Points, in no order, along strands that fork and pass close to each other.
Two points are linked if the straight distance between their rows is under 71.6. Some points are linked to none.
q80: [ -4  23  -7  15  -2  11 -34  20  -8 -39  26  31  29  25 -21  27 -11   7
  -2   4   9   1   0  17 -15  -9   5 -10   0]
q142: [ -2   4  21  37  18   0 -23  12 -14 -15  12  22  28  12 -23  25   2  16
   2  14   3  -3  -1  29 -15  -2  -9 -24  -4]
q253: [ -8  18  39  21 -14  -7   3  -2 -28 -14  11  14   4 -24  -7  41 -19  44
   0   7 -11   7   5 -20  -6   4   1 -15 -30]
q677: [-10 -32 -13  -9  20   2 -16 -19   9 -22   3  12 -14  -5 -14   7  21  -8
 -13 -16  13 -40  -4  17 -28  11   8   4  23]
q440: [-27  -5   5  -1   9  11  14  23  -7  15   1  -2   3  32 -10  18 -13 -29
  23   0 -31  -6   7  11  15  11 -26  11  -8]
q125: [ 15  34  13  10 -17 -18  12  -7   1  -6 -41 -20   1  12  27   4 -11   1
   9   6  16  -1  10  -9  20 -11   4   9 -31]
q229: [ -9 -22  14 -35  -6   6  -1   2 -20  -5   9 -17  11 -20   1 -17   8 -16
  29 -14  23   2 -18 -11  -6 -26 -20  -9  28]
q957: [ -7 -45   2 -32  -1   7 -25   5 -13 -17  -3 -10 -12 -21  13 -29  19 -11
   4 -11  29  -4 -17  -7   7 -19 -25   0  32]
q314: [ 19  53 -22  -5 -13   9 -20  13  -3   2 -28   9   9   6  20   4 -10  -5
   7  11  -4  12 -12   1 -11  -8   5  -8   5]
q850: [  2  -9 -33 -15   5  -2 -16  16   6  -7  -9  17  15   6   6 -27   7 -27
  11   4  -5  10  -3  32  10  -2  16 -29   0]
q5: [ 10  10   3  23  -4  -7 -31 -17  -6  -9  26  33   2  -6 -26  31 -34  19
  14  11  20 -21  21 -15   1  -3  19 -21 -11]
q762: [  1  -3 -11  -8  15   3  12  16 -20  14  -2  -6  25  -5  20 -20   5 -26
  20  -8   2  37 -10  17  -2 -21  -8  -3  13]
q347: [  3 -18 -21 -18  18   8 -33  -2  -7 -13   5  10  -2  -1  16 -21  -3  -3
   5  -1  41   1 -13 -17   1   0   9  29  18]
q829: [  1  16 -11  29 -53  -3  -8  17   7  17 -10  -2   2  35  18   0 -22   4
   3   2   0  -4  24  15  13 -21  11 -23 -43]
q908: [ 17 -47 -11   2  26   6  -3  -2  18  -8  -3   2 -16 -15  -2  -5  21 -24
 -19   1   1 -15   4  23  31  10   5  -9  23]
q480: [ -8   5   7 -24 -39   6  38   9   4  -5  11 -32 -12  -7 -11  -7  -7   5
   4   0 -13 -12   8 -31  -4  18  11  20  -7]
q455: [  5  30   4  13 -34  -4  -7  18  -9   2 -38  -3   9  37  36  -7 -16   0
  15   3  14  -7  14   3  24  -6   9 -14 -28]
q26: [ 41   0   8  34  -6 -17 -13 -21  25 -16  -3  -5 -12 -27 -17  34  -1  35
 -29  12 -14 -11  -2  12  -4 -14   2 -10 -11]
q687: [  7  29  17 -10 -10  -6  27   7  -5  -3  -9 -27  10   9  23  -6   0  14
  23  -4  -4  23   3 -18   1  -4 -29  13 -16]
q513: [  6 -54   4   2  15   9   2  -7   7   0  -1 -11  -8   3   6   7  46  -6
 -19 -13 -22 -16   9   1  29  17  -9   9  26]
q742: [ -1  21  -6 -30 -13  17  20  -1  24  22  22  -6 -13 -24  -7   2   5   0
 -30 -10 -16   4 -24 -46 -37  12 -24  13  11]
q79: [  3   9   9   0 -29   1  48   5  22 -11   7 -19  -3  -8 -23  16 -16  11
 -20  -8 -33 -14  14 -39 -10   4   6  29 -14]
q392: [-20  17  19   5 -22  -2  18 -14  -5   2  22   4 -16 -13 -17  28 -21  36
 -16   7 -25  -2   9 -31 -14  18  14 -16 -24]
q639: [ -8 -37  11   1  10 -19 -31 -15   5 -11  14  -6 -15   5  19   4   0   2
  15  -5  -2 -22   3  10  23   2   1   5  11]
q322: [  7 -31  -6  16 -18 -27 -18 -24  19  13  14  -5  -4 -11 -17  -2   3   1
   0  -5   3 -17  21  11  22 -23  25  -9  17]
q724: [-22 -23   8  29 -14 -26   6 -25   1  19  12   4   1   7   8  11 -16   0
  20  -6  13 -10   7   5  19 -26  -1  10  -7]
q656: [ 20 -45   8  35 -30 -18 -22 -22  21  13 -11   5 -37   0  11  15   1  26
 -17   2   1 -13  18 -10  33   3 -18   8   7]
q18: [-26 -21  -8 -14  21  13   6 -20 -14 -18   3   8 -11 -11  -1   7  -6 -11
   6  -9   3 -24 -16   6 -18  15  18   5   0]
q270: [ 12 -50   9  25  -3  -6 -13 -12  20  24  -2 -18 -25  12  -4   6  27   9
  -4  -2 -15  -9  22  -2  35   3 -10  12  16]
q805: [ -4  42  -3   9 -34  24  -2  27   0   2  -9  14 -10  30   3  -1 -24   0
   1  20 -12 -14  25  -9   1  19   1  10 -13]
q830: [ -7  22 -12 -19  -5  18   5  23   5  56   7   5   4  -5   5 -13   6 -12
 -27  11  -8  43 -13 -17 -16 -11 -33   1 -10]
q693: [ 29  -5   9  47 -11 -17 -31 -10  13  -8 -19  36 -12  -4  -2  31  -9  29
 -33   4  29 -14  35 -11  25  -1  12  -2  -5]
q499: [  5 -33  22 -15  17   5 -32  13 -16 -24  -4 -18   4   0  -1 -19  16   1
   2  -9  15  18   4  -8  22 -16 -37   8  31]
q666: [ -9 -22 -14  20  17  -4 -23   7   9 -14   0  20  -8   7  -4   9 -16   0
  -6  10   2   4  -7  38  15  -8  18  10 -15]
q324: [ 15   7   8  18 -14  -6 -28 -12  21 -23 -35   4  -6  15   3  -2  17  11
 -23  21   1 -19  14  -1  24   4   2  25  26]
q714: [ 13   6 -10   3  -4   5 -43  -2   4 -30  -2  14  -1  18   1 -14 -12   4
  -1  11  38 -10  -9  -3   9  -4   9  33  13]
q807: [  9  31  43  12  -8  -5  14 -31 -13  -3 -11   7  -7 -16   0  44 -12  30
 -17   1  16 -29  17 -25 -26  19   2 -26 -32]
q980: [  2  10 -32   4  20  25  16  42  -9  27  -2  12   7  22 -12 -16 -16 -39
  -9  -7  -4  10   4  16 -13  13  -6 -26   7]
q603: [ -2  23  20 -12  -9   9   2   7 -11 -30  12  -2   4 -28 -14  27   2  24
 -10  15  -4   1 -29  -4 -33  14  -1 -18  -2]
q604: [ 22  10   1   0  -3 -14 -16  -1  17   3 -17 -10   6  -7  23 -22  21  20
   7   8 -18  15  -4   5  12  -8  -6  12  16]
q579: [  5   7  -5  12  20  -4  -2 -16 -11  -1 -18 -12  -5   4   4  -5   7   8
  -4   1  -1  19 -23   7  -1 -20   7  42   1]
q328: [-29 -26  -3  -9   6   0  19  15   2  -5  16  20  12  18  -4  -2 -11 -46
  10   7  10  -7  13  15  31   9   5 -22 -12]
q454: [-19   1  -5  -5   0  14  17 -14  -4   6  18  -7 -13 -10  -8  21 -10  -2
  10 -16  -6 -33   2  -5 -34   6  23  12   1]
q194: [-10  19  -3  -1   7  25  15  27   3  15  17  22  16 -33  -6   3   5   3
 -33  11   2  32 -16  -8 -46   9 -17  -3   7]
q461: [ 11   5   3   6 -18  -8 -10 -13  -7 -41   1  -2 -14 -15  25   9   7  36
 -17  -2  20 -19 -10  -7 -39  14  22  25  24]
q220: [  5  -2   3 -45   1  -8   4 -26   5  -2   4 -29 -17  -4  15 -15  31  10
 -12 -26  -9   2 -34  -4 -28  -8 -14   1  -3]
q504: [ 16   5  24  -2 -19 -28 -14 -23  -7  14  -5 -22 -21   2  25   5 -14  -3
  22  -5   9 -19  17  -9  20  -8  21 -14   0]
q351: [ -4  17  35 -34  -2  -8   4 -18 -16  12   7 -38  -9   7  15   4   4   1
  15 -14 -10  -1  -4 -10  -1   6 -13 -16  11]
q405: [-11 -20  -4 -18  21   6   1   5  -7 -20  -5   7  25   3  -3 -21  10 -39
  32  -4  16  -5  -8   6  27 -21 -18 -22  11]
q119: [ -1  -4  21  19  -4  13 -16 -15 -25 -13  30  16  -8 -26 -27  31 -19  17
  20  12  -2 -22   1  -9  -9  16   7 -29 -10]
q350: [-13 -27  -7   4  27  -3  19  -1 -12   7  -1  -4   2  -5  13  -3  -3 -11
  45  -7 -15  -1   2  11  13  15  -9   2 -15]
q840: [  6  19  13   0 -27  -7  -4  -1 -12  20  -3  -7 -17  11   3  11 -34  -8
  17  13   8  -7   9   0  24  -3  17  -9 -17]
q369: [ 45  29 -11  19  -4 -28  -8   3  23  13 -18 -15  -6   3  11   6  -6  11
   0  18  -2   5  -7  26  -4 -15  13  -7   0]
q825: [-13 -25  22 -24   9   8  12  -1 -32  12  26 -19  -5  13  -8 -18  -1 -24
  22 -18  20  -4   7  -4  17   9  15 -18   2]
q899: [  3 -22   5   0  47 -19  -5  -8  -4  10 -13 -12   2 -13  13 -17  32 -20
   4  -8 -18  21  -2   8  22   9 -12 -25  16]
q760: [ -6  15  -4 -22  17  28  37   0  -5 -13  13  24  11 -38 -10  -3  14   1
 -24  12   2  27 -30 -15 -37  15 -25 -21 -10]
q961: [-24 -11  -8 -22   8  21  29  16  -8  25  -2   8   2 -30  25 -32   2 -33
 -10   2  -3  38  -3 -41  -3   2 -33 -13   1]
q475: [  9 -19   8 -14  32 -16   1 -14  -3   5  -3 -30   2 -22  12 -24  37  14
   6 -17 -26  25  -2  -8   6 -16 -22 -10  16]
q213: [ -4   7 -15  12  -7 -12 -27 -17  16  -6  11  37  -2  19   6  22 -33  11
  23  17  25 -30  21 -12  13   1  15  -1 -12]
q44: [ -3  11  18 -20 -29  -3  13  -8  -8 -12   6 -25 -19  -2  17  -5   4   8
  -9 -22  26 -30  -5   0 -36   5  22  16   5]
q502: [ 20  18  -9 -12  -4 -15  -6   9  23   2 -12 -10  11 -10   0   2   9   7
  -5  14 -17  27 -25  27  -6  -5   2  -3  -4]
q247: [ 15 -41  -9  25  19  -4  -2  23  10  -2 -27 -19  11  17   3 -17  22   4
   7  10  -7  13   4  39  26 -15 -16   8   3]
q21: [-22  23  -3   2   7  13   0   4  -9  20  -5   8   4  28 -21   1 -15 -18
   2  15 -13  -3  -2  12   5   7  -2   1  -3]
q402: [ -9  -3  27  -4   6  -6  -9  -9 -26   3  22 -24  10  19  -4 -14  -4   0
  33 -15  19   0  20  -8  17   1   3   2   8]
q552: [ -9  -7  -2 -15   5   5 -14 -21   1  -7   1   1  -9 -14  16  -8  17   4
 -10 -26   5 -19 -18   7 -44   7   2   9  39]
q199: [  1  13 -22   9 -15  10 -21  30  -1  11  -1   6  20  51  11   4 -18 -23
  34 -11 -20 -21  15  -6   2   3 -21  -7  13]
q271: [ 22  45  33  16  -9   8   4  -3 -16 -14 -12  21   6 -10  -4  44 -16  26
  -9  13  -8  -4  17 -30  -8  11  -8 -20 -27]
q381: [ -1 -18  -4  -1   9  -4  -6  19 -21 -14   2 -13  24  11  10 -12   5   4
  40 -10  -7  28   8  24  16 -27  -9 -10   1]
q981: [-19  34   1  18  -9  28   0  19  -8   1  -4  11  -4  22 -19  12 -11  19
  -9  21 -12   4  16   9  -9  15  -6  -4 -21]
q148: [ 18 -31 -14  13  -4 -10 -32  -4   8  -6  -4   8   4   0 -20   2  13   8
 -12   6 -17   6  20  15  28 -14  29   0  15]
q657: [-18   6 -38 -21  -5  26   7  27 -11  -4  -9  25  13  -4   7 -19   0 -20
  -2   3  -7  27 -15  15   2   7  23 -19  -8]
q884: [  8  28 -20  25  -5  -6 -13  -2  12   3   1  17  19   4   3   4  -2  16
  15  13  -1   3  13  20 -19   5  26   4   2]
q192: [ -6  -2   3   6  13 -12 -10   0 -15   9  22  -6  -1  21   0  -1 -13  -3
  11 -10  23  -3   5   9  11   3  30  13  11]
q289: [-26 -17   0 -11  19  17   8  34 -15   4   6  -2  20  37 -10  -5   4 -26
  39  -6  -3  -3  13  10  22  10 -36 -16   4]
q469: [ 17 -15  18  18 -10 -33 -27 -44   6  27 -11 -13 -26  11  11  -7   0  14
  14  -5   5 -36  27 -12  15  -5  10 -17  13]
q269: [-24  17  16   1  12  -3   7 -27   9  22  -4 -12   7  18 -14  -6  11  -5
   2   9   4  -8  -9  15  -6  10  -4   7   2]
q55: [ -4 -18 -24  -2  14   2   7  16  -6 -25 -15  32  20 -24  26 -32  26 -33
  -8   0  25  38 -13   6   5 -14   1  -6   2]
q128: [ -3   5 -16  44 -14 -17 -25 -11  10  -8 -13  26   3   7  -3   9 -22  27
  -6  13  11  -1  18  16   5 -28  13   1 -37]
q304: [-13 -19 -22  33   4   1 -22   9   3 -14   7  35  10   5 -22  16 -31  14
   0   4   7   5   0  30  -3 -16  19 -13 -44]
q942: [  8 -24  -4  40 -25 -23 -31  -3  23  -1 -18  27 -19   9  -3   4 -20  26
 -17  10  15  -5  21  -2  29 -11  -2  13 -14]
q591: [  0   6 -21 -20   6  20  51  17  19   0   5  -2   6 -15  -8  -2   3  -5
 -17  -4 -32  20 -12 -23  -8  20  -5  20  -9]
q711: [  6  -7 -21   5  19   9   1  38  -9  14   4  -3  11  48  -1  -4 -12 -36
  11  -5   1   3  -7  34   2  -3   5 -30   1]
q286: [ 16   7  34  20  -2 -20   4 -19 -11  -5 -37 -28  -6   4  22  -3  10  10
 -10  -6  24  -8  16 -13   8 -10   9  29 -13]
q439: [-17  -7  -1 -18   5  -9 -14 -22  -9  -8 -14 -10   2 -13  13 -16  22   6
  -2 -11   6  23 -32 -18  -3 -17  -3  26  12]
q546: [-13  10  16  -4  -9   5   8  23 -29 -10   2 -24  13   8  11  -7  -3   5
  32 -12 -12  31  15  -1   5 -10 -19  -7   3]
q386: [ -4  19   7 -26 -34   3  34  -2  15  -8  13 -21  -8 -16   0   2  -5  22
  -3  -8  13  -8 -10 -12 -35  23  13  16  -8]
q935: [  5 -45  -3   5  23  13 -20  14  -6 -11 -10   4  10   0  10 -34  33 -24
 -17   1  18  23   1  -6  27 -19 -41  11  32]
q846: [ 14  15   0   7 -12  -6 -20  13   2   7  -1   0  11  34  27   3 -16 -11
  48  -1   0  -9   1  15  18   1   0   3  14]
q853: [  7  31 -10 -31 -17  11   7   5  31  44  12  -2  -3   0   1 -11  16  -2
 -16  -2 -11  27 -16 -48 -25  -7 -38   3   1]
q248: [ 38   4  12  35  -5  -2 -30  -7  26 -20 -28  19  -5   7   5  21   9  11
 -26   7  14 -34  34 -10  19   9  17   4  17]
q380: [ 19  -2  24   0  11  22  28  15 -15  -9  23  -7   0 -17 -35  17   1  18
  -2   8 -33   4  -9 -30 -18  31 -29 -11 -25]
q462: [-11 -14 -11 -12   8  -1  14 -17  31 -19 -16  10  14 -29 -10 -10  13  -9
   1  15   0  -9 -10  25   0  -3   7   2 -13]
q720: [  2  -6 -15 -42  -2  10  37  18  20  11   4 -11 -17 -19   9  -6   8  -9
  -7 -12 -28  11 -16 -44 -16  11 -39  13   6]
q336: [  6 -51 -11 -14  24  27 -17  -6  -5   0   1  -9 -18  -9  -2 -45  30  -8
 -27 -19  26  -7   7  -3   8  17  -7  14  25]
q989: [ 36  13   1  26   1 -29 -32  10   2   2 -11   5   3  34  25   5  -5  -1
  30   0  16 -13  27   1  28 -13   5  -4  13]
q729: [-22  19  30  14  -3 -19 -11 -21   6  29  -2   7 -12  14   6  12  -9   8
  -5  11 -11 -13   3   7   7  20   5   3  -9]
q886: [ -3  11   7 -21  -7  -2 -15  15  -6  45  -5  -5  -4 -21  14 -31   2 -10
   0  15   8  33 -13  -3 -12 -24 -33  -7  -4]
q834: [-10   6 -10 -14  -3  10   0  -7   0  26  16   8   4 -21  18 -13  13   2
  -2  -9  21   7 -11 -15 -40  -5  -7  16  31]
q106: [-14 -25  21   0 -17 -24  15 -34   8  29   9 -24 -10 -12   0   3   4  -3
  11 -19   4 -23   9   6   2 -17  -5  -6 -15]
q198: [ 30   6  -4  10  -4  -6 -13 -27 -13   0 -26 -27 -11  -4  12 -12  11  13
 -10  -5  13  -3  -1  -8  -1 -13   6  43  14]
q982: [ 13  40   4 -22  -7   8  37 -12  34  -9  17   2  -7  14 -13  14   8  13
 -18  -7  -3  18 -13 -42 -28  15 -13  32 -17]
q627: [ 16   2  18  17 -18 -12  -8 -16   1 -14  12  -7 -13 -12   6   7  -5  17
  -9  -8  29 -24  10  13 -20   8  28  16   9]
q379: [-27   0  -3 -16  -4  14  33  25 -12   9 -12  -2  11   5 -10 -12   6 -31
 -15   0 -26  14   3 -12  19  10  -3  -8 -11]
q473: [ 40  60   5  22   4 -12   3 -19  16 -15 -20   7  16  -9  -5  23   2  30
  -4  15   1  -9   7   1 -19 -11  -3 -13 -35]
q224: [ -2  32 -15   0  -4  13  14  16  -7  13   8  10  15 -10   2  -5  -2  -3
  -4   6   9  27  -5  -3 -37   5   1  17  16]
q626: [ -8  18   4  -8   7 -20  -6   8 -10   3  -9   0  -8   7  24  11  -8   0
   7   3 -26  27 -28  -2  14  11  10  10  -5]
q384: [ -1   2 -24  28 -19   2  -5   9   9  26  19  19  -5  12 -24  22 -52  -1
   8   4 -13 -16  26  -2   2   2   6  -7  -8]
q378: [-14  -9 -26  24  15  14  -2  19   6  21  36  51   0  22 -23  31 -41  -2
   0   4  -6  -3  16  -2   5   8   5 -12 -15]
q3: [ -8  -6 -11  -6 -17  28  31   3  -5   1  18 -13  -3  -9 -35  -2 -15  -7
  -1  -3 -12 -23  19 -14 -10  11  12  26  13]
q250: [-13 -12 -15 -22   1   4  28 -20  -8  -8  -6  -9   5 -18   7 -15  12  -2
   4 -14  -6  18 -31 -10  -9 -11  20  11   1]
q696: [-13 -17  -9 -12  17   8  -3   4   5  26  11  16   3 -36  23 -21   5 -24
 -15   1  33  23 -22  -6 -21 -17  -9   2  13]
q688: [-12  -8 -31  30   7  12   6  31   6  22   8   9  -4  45   6  12 -16 -13
  10 -14 -12  -8  -1  30  -3  -7   8 -28 -20]
q692: [  6  26  17   5 -39  -5   6  24 -16  12  -5 -15  -9  14   1   7 -22  -6
   1   7  -8  -6  19 -24  19  18   7  17   0]
q230: [-15  26   2 -12 -13  18 -15  16  -7 -21  15  33  14  24 -15  22 -19   1
  -1   7  13   2  -9  -8  -8  10   8  11  10]
q988: [ -3  10 -29  12 -14   9  36   9  12  11   1  -1  10   5 -17  -3 -11   7
  -1  13 -13   3   7  22 -15 -12   9  -6 -50]
q835: [ -3   5 -26  16 -19  11 -16  26  10  15  19  16   4  51  -6  13 -37  -7
  17   3 -15 -29  26 -17  24   5  -9  -7 -16]
q153: [ 10 -31  -6 -37  16 -11  -1 -22  -6   3  -9 -29 -16 -25   1 -26  48  -1
 -22 -28 -17  -1 -10  -5  -7  -7 -11  -5  11]
q68: [  4  -7  31  32  10  -9 -21 -17 -10  -5  22  17  -4 -32 -26  40 -16  22
  -3   5   2 -20   4  26 -13 -10  10 -26  -2]
q876: [ -1 -34 -30  21   8  -5  -3  14  27 -16 -21   2  12  17   0  -3   4  -5
   9   0  -4  -2   0  42  11 -14   7   5 -21]
q779: [-26 -32  20 -27  20  -4  17 -11 -27  -5   5 -25 -14  -4   3 -21  19 -29
   8 -31  12 -18   7   2  -5  10  -3 -20   1]
q162: [ -3   0  13  -9 -29 -17  -6 -15  24   6  16  -3  -4 -12 -10   1  -2   0
   4  10   5 -19  14  17   8   4  32 -20   5]
q285: [-19  22  25 -11 -19  14  -6   6 -15 -34  20  21   8   0 -20  32 -19  30
  -6  16  -6  -7  -3 -18 -17  17  10  -5  13]
q232: [-30 -21  -6  17  -3 -20  15 -24   7  15  15  19   0 -19  -6  15 -18   7
  -2  -3   0  -3   1   7  -1 -14  23  13 -21]
q75: [-11 -18 -16 -15  35  -8  -2   0  10 -14   5  16  22  15 -12 -12   1 -36
  11  -5  21 -16  -5  14  39  -2  11 -10  -5]
q621: [ 31  25   3  25   0 -31   4 -19  34  -4 -15  -6 -11 -11  -6  22 -10  34
 -14  22  11  -5   0  23  -6 -10   5  -6 -25]
q226: [-12  11 -10   1 -21  14   0  47 -12  12 -13 -13  -5  33  -5 -15  -9 -10
   5  -9 -52   6  17 -17  21   0 -25   0  -8]
q456: [ -5  37  31  11 -13  -8   4 -32   1  10  -1  -3 -19   2   1  23  -9  14
 -24   0   9 -26  16  -4 -20  28   8  -7  -6]
q493: [ 15  37  13  -4 -16   1  41 -13  18 -17  18  -7 -11  10 -29  39  -2  17
 -25 -11 -12  -1   2 -49 -15   4   1  11 -14]
q772: [-24  14   1 -11  15   1  10  10 -19  -1   2   6  -8 -12  -6  22 -12  -2
 -14   4 -15  25 -17  12  -1  18  20   4  -9]
q370: [ 19 -14 -17  -8  20  -2 -22  -1  15   2 -12  -3  -2  -8   4 -29  15  -6
   9   6   7   7 -14  19   8   1  -4   9  36]
q938: [ 25  15   1  20  10 -16 -28 -32   6  22 -12 -14 -25   5   2  -9   0  15
   0  11   7 -27  12   4   3  14  26  -1   4]
q181: [ -8   7  32 -38  -8  -7  17  -6 -12   3   4 -36  -8   0  16  -6  22  -3
   2 -17   4  10 -31 -17 -16 -12 -29   3   5]
q704: [  6  36  -3  11  17   4 -31 -28 -17  12  -4   1  -4   4 -17 -11  -1  10
  -6   7  13  -4   1  -3 -14   2  19  -2  11]
q564: [-12   8  14 -18 -13   6  24  27  -4  17   3 -20  10  18 -12 -21  -6  -4
  -8   2 -38   4  16 -19  19  18 -21   7  -3]
q698: [ 20  41  18 -18  -9 -17  20  -1  23  -4 -12 -16  -9  13  27  10   3   9
   0   4  -6  13 -18 -11  -3   9 -19  22 -16]
q309: [  0  33  -3 -26  -8   7  26   1  33  -8   6  -2   3  -1   4   2  18  16
  -3  -2  -1  29 -30  -8 -24   3 -18  20 -17]
q632: [-15   2  11  -3   0  17  30   8  -2 -10  22  -1  -7 -22 -32  27 -11  20
 -17  -7 -29 -15   2 -21 -24  28  -4  -5 -12]
q653: [ 19   6  -9  -4   6   9 -32 -28 -12   6  -4 -11 -11 -22 -21 -20  21  18
 -28   2  12  -1  -5   9 -18  -5  21   7  30]
q890: [ 26 -14 -10 -11   3  -7  -8 -15   6  22  -3 -33 -14 -26   0 -38  29   8
 -24 -12  -3   1  -2   3 -12  -7  12   3  22]
q977: [ 32 -41 -24  -4   4   8  -7  12  21  -9 -17  -6   1 -22  -4 -20  26 -12
 -24   7 -14  15  -5  21  22   7  -4   5  29]
q66: [-19   9   2 -23   1  -4  30  -1  -7   4   3 -16 -13   4  19  20  -2  -1
  14  -8 -31   8 -25 -23  -5   8  -6  22   2]
q195: [-14  23   2 -12 -15   2 -25   3 -16 -18   6  12   5   9   0  -9 -12  12
  -3  10  41  10  -7  -8  -8  12  27  15  17]
q278: [-20  -5 -16  -9  20   2  28 -16   4 -44  -3  27  15 -37  -5   6  14  -5
 -17  13   3   4 -20  11 -16   3  16 -16  -3]
q541: [ -9  -3 -26  -1  18  10  22  15  -6  -3 -22  17  28  -4  26 -26   7 -48
  -3 -12   1  29  -4  16   3 -14 -16 -19   2]
q750: [  2  -6  -1 -19 -16 -14 -17   6  16  -4  -3   3  15  -2  -5 -15   1  -6
  21  14  -5  -9  -1  25  28 -18  19 -12   0]
q806: [-15   3 -15 -14  16  -3  36  -4  -1 -31 -17  21   7 -32  16 -12   9 -36
 -21   4  21  19 -24   6  -2   0   2  -5   6]
q8: [-11 -38  25 -19   7 -15   3 -21  -2  -3  -3 -36  -8  -7  -7 -20  19  -7
  10 -19   2 -19   1  12  10 -17  -8 -21  -6]
q137: [ -9 -29   5 -15  35  -6  -1  -8   2   1   8  -2 -22 -12  20   6  -6 -14
  24 -13   4 -19 -16  16  11  17   9  -2   5]
q147: [  9  23 -24  -4 -12  10  46  10  17   9   1 -18   5   3 -15  -4  -9   3
   2  -4 -24  16   1  -5 -14  -3  -4  21 -28]
q158: [  4 -50   4  -5   6   1 -23 -12  -7 -20  -3 -17 -20   7  10  -6  27  11
   7 -24 -15 -22  16  -7  14   1  -6   8  34]
q4: [ 10 -48 -11  10  34  12   0  11   2 -20 -17  -4  14  11  -4 -26  33 -16
  -2   7   3   8  16  13  41  -8 -27   6   9]
q273: [ 29 -13  -5  21 -19   4 -16 -15  13 -20 -11   0  -3 -16 -23  23  14  23
 -34  12 -16  -6  16   6   7  -6  23   9  19]
q519: [ 46  17 -11  33   4 -24 -30  12   7   4 -21 -10   3  35   7  -6 -11  -8
   5   7  11 -10  -3  30   6 -13  15  -6  27]
q573: [ -6   0 -16  25  15   9  18  29 -16  18  17  22   8  18 -14  30 -36 -14
   0  -5 -12   4   7  29   0  11  17 -10 -11]
q65: [ -2  12  16   9  33  10  -5 -12  -7 -13  -2   1  16 -18 -33   5  18  16
 -25   8   8   9 -18  25 -19  -6   6   4   8]
q824: [ 14  23  29   1  -2  12  17   9 -21 -23   8   0  26 -15 -21  21   7  32
  11  16 -26  -2 -29 -12 -22  14 -23  -9 -23]
q383: [ 20  11  33  44   3 -25 -16  -1  -7  -9   5  15  13  -5 -15  41 -11  28
  -4  21   7  -3   3  15  -5 -12  -3 -23 -12]
q13: [-16 -20 -18 -25   8  10   9   3 -18  16   5  14   7 -43  18 -31   3 -44
   8   6  18  14 -11 -26  -5 -25 -16 -13   8]
q114: [  0 -17 -15 -13  34  -2 -20  20 -20  -2  26   7   2  20  18 -14   3 -10
  23 -11  20  11  -5  -3  17   9  21  18  13]
q415: [-34   9 -11 -18  17  16  33   2 -11  15  -6  16   9 -13   7 -26  18 -23
 -15  -4 -10  30 -10 -19  -2  22  -4 -12   1]
q791: [-18   8 -11  15 -38 -10  23   9  11  31  -9  -6   3  19  -6   5 -25   3
   4  10 -12   7  14  15   6 -19  -7 -15 -47]
q442: [ -2 -36 -11 -15  19  17 -21  -4  -8 -12   7  10 -12 -18   7 -30   8 -16
 -26  -8  43   1 -11   3 -19  10   4  30  31]
q345: [-34  -6   6 -26  22  17   7  21 -11 -13   0  12  24   7  -2 -11   7 -25
  29  -2  -1  13   7  10   6 -10 -51 -29  11]
q969: [-17  -7  -7  -9  16   9  37 -16 -14   7   0 -20  -2  -8   5  -6  -3 -10
  32 -17 -19   2 -10 -10  -2   0  13  24  -5]

A fork is a point with three links, a tip a point with one. Leave the first point through the second and follow the links. Name the first fork or tip that comes.
q147; q988 | q969
q805; q692 | q153
q269; q729 | q230
q229; q957 | q942

A fork is a point with three links. Follow the links from the first point to the second and name the forks in between, in order.
q195; q692 | q230 q21
q473; q626 | q621 q369 q513 q137 q969
q475; q805 | q153
q696; q977 | q834 q18 q137 q513
q199; q829 | q369 q513 q137 q969
q18; q462 | q480
